A landscape with many valleys, sampled at points; each row gives a point and its height.
A ball rolls from a point to the lowest of its 2 nearest points, and stops where none of them is lower. Distance is the straight distance between rows; heights are no part of it.
j25: 81, 127, 82, 86, 96, 101, 100, 96, 101, 127, 127, 108, 69, 84, 74, 100, 83, 127, 119, 78  (h 396)
j317: 137, 137, 57, 73, 76, 92, 70, 98, 108, 49, 117, 100, 117, 124, 149, 94, 98, 88, 102, 100  (h 242)
j827: 80, 82, 112, 95, 99, 106, 109, 142, 91, 83, 109, 144, 124, 92, 72, 114, 106, 102, 86, 113  (h 468)
j870: 153, 135, 118, 121, 97, 78, 81, 95, 117, 91, 107, 142, 74, 127, 176, 96, 144, 61, 126, 146  (h 296)
j311: 129, 91, 63, 73, 116, 94, 98, 107, 80, 59, 129, 120, 93, 109, 105, 66, 129, 97, 83, 117  (h 481)
j186: 80, 110, 135, 157, 108, 47, 99, 98, 110, 110, 79, 78, 74, 109, 114, 77, 100, 61, 106, 108  (h 547)
j816: 69, 108, 91, 104, 105, 79, 78, 97, 94, 132, 109, 87, 88, 92, 110, 81, 67, 121, 120, 111  (h 434)
j755: 162, 130, 79, 75, 112, 105, 58, 71, 91, 78, 102, 75, 106, 137, 129, 70, 137, 77, 113, 126  (h 232)
j61: 124, 107, 92, 114, 121, 93, 87, 90, 102, 88, 82, 131, 131, 115, 119, 100, 145, 42, 134, 149  (h 668)
j881: 133, 111, 74, 82, 73, 116, 111, 85, 75, 80, 122, 90, 103, 111, 114, 88, 103, 123, 128, 89  (h 236)
j656: 124, 148, 112, 98, 145, 47, 106, 81, 123, 99, 93, 84, 33, 113, 162, 103, 122, 40, 97, 100  (h 589)
j784: 110, 129, 74, 111, 58, 98, 66, 89, 96, 121, 90, 102, 90, 117, 150, 84, 109, 60, 96, 146  (h 515)
j650: 101, 83, 50, 71, 67, 150, 105, 105, 113, 95, 110, 116, 124, 68, 95, 125, 109, 102, 76, 88  (h 520)
j511: 123, 117, 93, 91, 110, 88, 97, 96, 97, 62, 91, 114, 77, 92, 91, 91, 123, 74, 79, 116  (h 506)
j469: 133, 104, 82, 90, 47, 126, 76, 115, 90, 101, 102, 126, 138, 117, 87, 99, 115, 90, 125, 137  (h 635)
j509: 122, 119, 72, 92, 115, 102, 119, 107, 108, 81, 80, 99, 110, 123, 93, 93, 114, 138, 137, 102  (h 295)
j163: 97, 59, 93, 67, 46, 165, 97, 105, 80, 98, 113, 108, 140, 79, 77, 139, 97, 133, 61, 115  (h 482)
j398: 141, 126, 106, 96, 112, 56, 72, 82, 85, 102, 75, 89, 71, 135, 138, 104, 82, 58, 89, 118  (h 571)
j172: 87, 81, 134, 116, 116, 113, 126, 96, 80, 141, 107, 94, 91, 83, 60, 87, 94, 131, 138, 100  (h 442)
j625: 119, 125, 86, 91, 60, 79, 65, 102, 83, 89, 83, 125, 112, 107, 110, 95, 86, 113, 111, 119  (h 610)
j357: 93, 124, 115, 118, 91, 111, 131, 111, 95, 89, 88, 88, 90, 110, 103, 97, 79, 103, 102, 91  (h 46)
j406: 39, 70, 118, 79, 111, 88, 97, 125, 101, 131, 85, 86, 106, 84, 58, 83, 99, 92, 104, 95  (h 274)
j525: 122, 135, 49, 92, 47, 118, 77, 89, 94, 127, 105, 89, 107, 89, 119, 108, 114, 85, 84, 111  (h 450)
j687: 95, 101, 83, 98, 84, 141, 133, 90, 107, 93, 107, 123, 105, 62, 110, 96, 111, 81, 81, 97  (h 551)
j41: 86, 101, 114, 124, 144, 80, 106, 110, 128, 94, 123, 131, 93, 99, 97, 114, 58, 85, 113, 109  (h 525)
j903: 98, 101, 110, 115, 106, 71, 74, 72, 106, 116, 110, 80, 69, 88, 133, 87, 52, 83, 104, 112  (h 467)
j370: 92, 104, 92, 117, 88, 141, 114, 113, 112, 107, 103, 101, 101, 109, 71, 130, 65, 125, 85, 89  (h 201)
j838: 133, 123, 121, 122, 100, 92, 102, 102, 129, 62, 110, 142, 78, 123, 165, 100, 112, 57, 84, 150  (h 156)
j90: 78, 82, 103, 97, 132, 110, 135, 106, 118, 90, 94, 97, 82, 78, 42, 93, 112, 149, 80, 74  (h 379)
j103: 80, 106, 87, 117, 67, 113, 55, 98, 84, 109, 126, 97, 139, 106, 75, 93, 106, 105, 78, 99  (h 305)
j882: 115, 125, 102, 114, 117, 88, 116, 84, 123, 103, 112, 97, 56, 111, 156, 88, 117, 37, 100, 94  (h 568)
j535: 102, 120, 72, 82, 113, 88, 100, 107, 77, 121, 123, 80, 118, 126, 141, 86, 103, 79, 106, 124  (h 420)
j98: 83, 37, 81, 69, 103, 126, 101, 105, 90, 105, 116, 102, 108, 101, 53, 86, 102, 118, 107, 69  (h 403)
j246: 27, 33, 160, 95, 97, 112, 88, 122, 107, 122, 70, 83, 117, 80, 45, 139, 107, 149, 76, 62  (h 405)
j437: 82, 27, 100, 108, 88, 112, 137, 119, 88, 119, 105, 126, 102, 76, 53, 110, 101, 121, 83, 64  (h 427)
j298: 70, 94, 120, 105, 127, 99, 136, 105, 110, 122, 85, 79, 80, 93, 72, 69, 87, 160, 119, 67  (h 415)
j445: 146, 150, 125, 104, 125, 82, 75, 68, 120, 92, 112, 109, 80, 143, 192, 96, 145, 52, 132, 114  (h 240)
j852: 61, 83, 99, 108, 96, 111, 114, 108, 111, 126, 88, 75, 95, 86, 60, 131, 51, 131, 76, 78  (h 283)
j69: 164, 132, 84, 90, 90, 64, 78, 95, 61, 101, 90, 96, 99, 107, 126, 119, 87, 85, 93, 129  (h 588)
j158: 156, 130, 52, 61, 81, 104, 121, 103, 86, 66, 111, 113, 110, 105, 131, 102, 104, 97, 121, 108  (h 294)
j241: 89, 51, 142, 103, 102, 135, 145, 96, 119, 108, 95, 91, 112, 71, 68, 145, 71, 165, 101, 61  (h 438)
j965: 137, 98, 103, 115, 101, 120, 99, 97, 106, 101, 75, 121, 127, 110, 80, 113, 117, 83, 133, 139  (h 654)
j312: 130, 150, 101, 68, 123, 106, 69, 78, 91, 80, 120, 84, 88, 134, 155, 78, 161, 48, 96, 164  (h 313)
j600: 85, 89, 104, 75, 102, 124, 107, 83, 70, 95, 113, 94, 107, 44, 72, 105, 111, 146, 96, 112  (h 487)
j330: 111, 67, 86, 114, 82, 88, 103, 80, 86, 108, 101, 123, 99, 69, 92, 100, 70, 96, 106, 110  (h 523)
j84: 123, 74, 75, 117, 98, 75, 93, 113, 60, 122, 105, 108, 135, 98, 91, 102, 99, 119, 108, 115  (h 538)
j819: 91, 119, 127, 107, 117, 138, 79, 100, 107, 107, 118, 115, 123, 112, 96, 108, 105, 77, 131, 134  (h 671)
j382: 46, 72, 111, 99, 136, 63, 128, 110, 107, 129, 106, 75, 79, 81, 79, 84, 93, 83, 103, 70  (h 322)
j612: 90, 125, 93, 93, 156, 76, 128, 109, 86, 111, 104, 71, 99, 121, 106, 91, 100, 85, 122, 98  (h 384)
j842: 149, 161, 127, 81, 120, 62, 60, 65, 120, 63, 97, 102, 50, 136, 186, 101, 135, 80, 104, 123  (h 228)
j243: 78, 111, 115, 109, 144, 64, 128, 103, 109, 104, 108, 75, 68, 98, 88, 69, 121, 82, 108, 71  (h 355)
j997: 62, 93, 120, 132, 64, 93, 95, 102, 79, 117, 116, 99, 124, 96, 73, 97, 106, 82, 75, 78  (h 218)
j424: 93, 91, 100, 117, 88, 89, 104, 117, 77, 115, 85, 82, 117, 117, 82, 75, 126, 66, 86, 92  (h 110)
j58: 102, 86, 90, 109, 133, 115, 122, 101, 118, 82, 128, 113, 95, 84, 78, 89, 118, 133, 104, 80  (h 345)
j159: 72, 87, 104, 110, 115, 99, 100, 142, 114, 91, 104, 146, 115, 118, 89, 115, 59, 101, 106, 110  (h 501)
j190: 108, 131, 96, 117, 103, 108, 93, 76, 126, 94, 114, 118, 78, 73, 113, 91, 112, 67, 102, 98  (h 536)
j959: 34, 53, 133, 113, 107, 113, 110, 107, 126, 119, 61, 69, 97, 72, 52, 118, 70, 150, 69, 61  (h 351)
j572: 125, 94, 56, 68, 109, 67, 66, 110, 74, 87, 131, 107, 102, 122, 139, 77, 132, 75, 100, 125  (h 455)
j623: 107, 141, 99, 119, 113, 76, 74, 90, 119, 98, 82, 72, 111, 132, 126, 114, 92, 62, 102, 104  (h 545)
j217: 94, 72, 72, 97, 130, 112, 102, 86, 84, 105, 113, 90, 98, 100, 87, 64, 105, 112, 104, 78  (h 377)
j396: 147, 166, 89, 94, 85, 72, 51, 96, 114, 61, 109, 110, 93, 130, 165, 90, 119, 87, 92, 117  (h 58)
j121: 96, 9, 142, 80, 101, 125, 130, 105, 87, 116, 107, 103, 111, 79, 51, 127, 78, 158, 93, 53  (h 446)
j307: 103, 82, 72, 97, 47, 101, 119, 134, 61, 111, 94, 117, 114, 115, 88, 113, 98, 115, 93, 99  (h 558)
j631: 149, 116, 124, 108, 119, 94, 70, 61, 115, 75, 104, 86, 92, 146, 144, 62, 132, 44, 115, 107  (h 136)
j355: 62, 79, 106, 87, 84, 113, 123, 135, 132, 90, 68, 112, 116, 106, 69, 116, 101, 161, 124, 75  (h 385)
j476: 65, 96, 114, 94, 86, 118, 122, 99, 109, 65, 66, 87, 129, 65, 88, 94, 80, 144, 109, 80  (h 314)
j553: 149, 132, 82, 85, 140, 82, 78, 92, 117, 59, 120, 120, 86, 121, 100, 110, 128, 47, 97, 116  (h 530)
j335: 68, 60, 99, 110, 96, 82, 113, 112, 81, 140, 45, 79, 110, 105, 61, 96, 110, 102, 90, 80  (h 207)
j352: 96, 75, 129, 119, 78, 86, 106, 85, 118, 117, 94, 88, 64, 74, 88, 88, 45, 108, 108, 89  (h 500)
j33: 109, 124, 72, 121, 86, 118, 74, 78, 95, 97, 106, 89, 121, 89, 111, 102, 79, 106, 65, 95  (h 383)
j637: 53, 106, 112, 68, 108, 108, 121, 113, 116, 126, 118, 82, 83, 73, 63, 121, 69, 120, 91, 60  (h 344)
j851: 60, 25, 115, 118, 81, 138, 139, 116, 109, 130, 66, 107, 123, 73, 85, 151, 72, 151, 79, 71  (h 410)
j762: 83, 144, 112, 137, 118, 60, 94, 84, 118, 101, 92, 57, 89, 113, 132, 94, 80, 69, 76, 71  (h 511)
j189: 76, 61, 114, 89, 106, 116, 119, 93, 71, 138, 107, 84, 72, 58, 51, 89, 89, 132, 86, 106  (h 464)
j931: 87, 133, 124, 117, 99, 111, 102, 90, 127, 71, 55, 75, 95, 81, 85, 98, 75, 138, 98, 81  (h 217)
j508: 69, 53, 124, 97, 53, 156, 123, 115, 89, 117, 95, 106, 135, 78, 82, 158, 65, 140, 81, 105  (h 444)
j988: 70, 66, 121, 98, 85, 108, 101, 138, 96, 67, 88, 118, 146, 100, 55, 124, 105, 135, 95, 59  (h 430)

Where does a ball stop that starts at each point below?
j41: j357
j190: j424
j330: j357
j159: j357
j784: j424
j307: j357

Call two points neighbours if one is among the 2 nearest of the other. Go from one point of each pair to the other, from neighbour to neighbour, staying as low as possible. Name the highest point that can't be avoided.
j881 / j631: j158
j396 / j838: j870
j631 / j396: j445
